Each row is a point on a landscape with many valleys, with its height.
From any point a ball takes the steepest step (drop divided by distance) to one of its 5 nearest points. It stops when none of these is lower. Distance is the straight distance between rows; heights are no part of it.
Z_8 height 408: [121 167 141 138 140 152 196 115  95  84 179 115  91  67  74 178]
Z_420 height 132: [118 133 152 140 115 137 140  95 158 129 127 173  87  95 167 141]
Z_364 height 68: [126  83 154 133 152 132 109 109 155 134  96 231  91 128 204 111]
Z_865 height 231: [137 150 122 136 130 143 175 110 135 102 166 132 111  78 125 168]
Z_693 height 483: [114 138  99 129 144 150 165 118 109 120 175 107 138 120  88 176]
Z_419 height 327: [158  73 142 119 141 102  81 155 136 130  61 198 131 162 188  76]
Z_640 height 224: [146 117 126 130 103  87  84 158 128 164  86 107 147 178 130  97]
Z_192 height 158: [146 136  93 116 126  92 110 154 111 142 129  52 179 161  97 115]
Z_342 height 467: [127 145 183 140 124 142 154  88 162 106 133 180  65  49 169 121]
Z_30 height 123: [140 138 103 113 127 126 117 148 120 121 140  77 175 148 101 115]
Z_508 height 184: [137 154 154 137 124 144 168  98 155 103 148 157  91  62 156 145]
Z_621 height 255: [118 120 140 126 113 148 100 133 141 133 103 144 131 147 150  99]
Z_495 height 473: [112 108 146 130 118 151 106 122 146 138  99 172 116 142 161 106]
Z_971 height 443: [142 128 100 124 106  75  93 151 126 170 110  69 173 178 119 111]
Z_611 height 225: [119 139 132 137 115 151 143 104 158 129 140 145 117 108 153 148]
Z_371 height 279: [133  86 147 123 139 130  92 137 137 131  75 194 116 152 177  88]
Z_772 height 175: [128 144 152 138 115 140 153  96 159 119 137 160  92  79 161 145]
Z_770 height 243: [130 137  82 112 149  83 122 162  82 130 150  28 167 164  54 129]
Z_423 height 293: [ 96 190 135 137 130 149 195 121  81 108 190  75  96  83  48 192]
Z_370 height 303: [132 156 135 136 141 143 190 111 115  89 173 129 100  71 102 177]
Z_443 height 418: [129 143 113 132 130 148 164 110 133 116 162 126 127  99 121 168]
Z_280 height 257: [146 125 118 127 105  87  92 153 127 159  99  86 158 171 125 100]
Z_220 height 171: [130 134  94 115 145 123 124 149 101 123 149  62 173 147  78 128]
Z_847 height 495: [109 143  89 113 152 116 131 155  80 120 161  39 163 156  41 129]
Z_804 height 662: [128 127 200 143 144 141 145  86 160 107 121 212  51  52 177 108]
Z_579 height 201: [135 124 135 128 106 117  89 147 131 144  93 123 145 160 135  92]
Z_229 height 789: [121 137 105 125 127 155 141 117 135 122 151 114 151 126 121 151]
Z_162 height 339: [111 139  94 114 151 142 137 139  88 117 165  65 161 146  57 144]
Z_367 height 209: [123 121 138 128 109 138  98 136 135 134 102 131 139 152 140  98]
Z_157 height 147: [127  76 150 126 152 135  99 116 151 130  88 222 108 138 196  97]
Z_994 height 714: [121 135 112 123 123 156 128 117 138 124 142 115 153 129 131 136]
Z_163 height 672: [126 120 188 141 139 129 141  92 159 121 113 217  53  65 181 111]
Z_791 height 236: [148 133  98 119 112  86 103 154 123 153 121  61 175 167 111 111]
Z_749 height 194: [131 127 134 123 109 132  96 141 134 134 108 110 150 152 131 100]
Z_905 height 134: [124  90 164 139 149 125 120 102 153 136 103 228  76 108 195 118]
Z_777 height 230: [123 112 144 124 114 137  92 140 136 136  90 150 130 154 151  93]
Z_631 height 170: [142 133 117 119 113 114 101 145 126 135 116  83 168 150 117 104]
Z_588 height 396: [119 157 123 135 139 145 190 118  95 104 180 110  99  87  75 186]
Z_898 height 247: [ 83 150  97 126 147 151 160 126  82 127 183  73 135 138  47 173]
Z_57 height 530: [120 134 120 128 117 156 137 110 148 126 145 125 138 119 138 148]
Z_568 height 102: [137 129  67 114 137  62 113 160  98 152 140  30 182 179  77 128]
Z_800 height 295: [107 118 149 140 115 147 125 104 154 138 115 178  95 120 168 127]
Z_786 height 429: [111 128 133 130 113 154 117 117 150 136 122 139 130 133 151 123]
Z_215 height 394: [121 126 172 142 123 133 139  93 160 128 119 192  68  87 176 128]
Z_547 height 227: [145 102 136 130 108  88  85 161 122 157  71 137 136 174 144  89]
Z_165 height 136: [141 134  88 112 137  96 117 159  99 132 139  49 180 162  78 121]
Z_738 height 316: [152  80 141 122 134 106  83 155 129 134  67 186 128 164 177  82]
Z_670 height 117: [126 144 112 132 136 145 176 117 117 113 169 119 123 101 102 178]
Z_984 height 205: [134 111 143 130 110 117  90 152 127 145  83 133 137 162 143  86]
Z_939 height 250: [133 133 107 115 125 143 116 136 130 125 137  92 167 145 110 118]
Z_265 height 269: [131 145 124 134 127 144 165 105 142 116 155 135 118  89 135 167]
Z_464 height 246: [111  96 156 136 135 141 113 110 151 137 102 210  91 130 182 114]
Z_595 height 534: [172  75 127 122 131  73  76 165 131 154  55 181 144 184 190  90]
Z_151 height 187: [140 153 149 135 128 149 173  99 145  92 155 151  97  51 138 152]
Z_449 height 211: [147 133 110 121 109  94 100 152 124 149 116  77 170 162 115 102]
Z_867 height 292: [149  89 143 128 126 104  78 158 125 136  68 172 128 168 164  79]
Z_591 height 142: [ 92 166 110 133 138 148 179 121  87 128 188  80 119 117  47 189]
Z_175 height 642: [118 135  99 122 140 156 148 125 119 122 163  98 157 130  97 155]
Z_961 height 280: [110 154 116 135 142 146 178 120  97 113 179  99 113 107  71 189]

Call two points neighbours if one is among the 5 nearest of the other. Go from one point of each pair to the other, from neighbour to neighbour, staying as low as possible. Name the highest point that can't be avoided.
Z_591 / Z_30 | Z_800
Z_670 / Z_420 | Z_865
Z_568 / Z_364 | Z_867
Z_591 / Z_420 | Z_961
Z_568 / Z_30 | Z_165

For each start below, name the point where the ball stops.
Z_867 | Z_30
Z_495 | Z_30
Z_777 | Z_30
Z_163 | Z_364
Z_738 | Z_30
Z_419 | Z_364
Z_151 | Z_420
Z_342 | Z_420
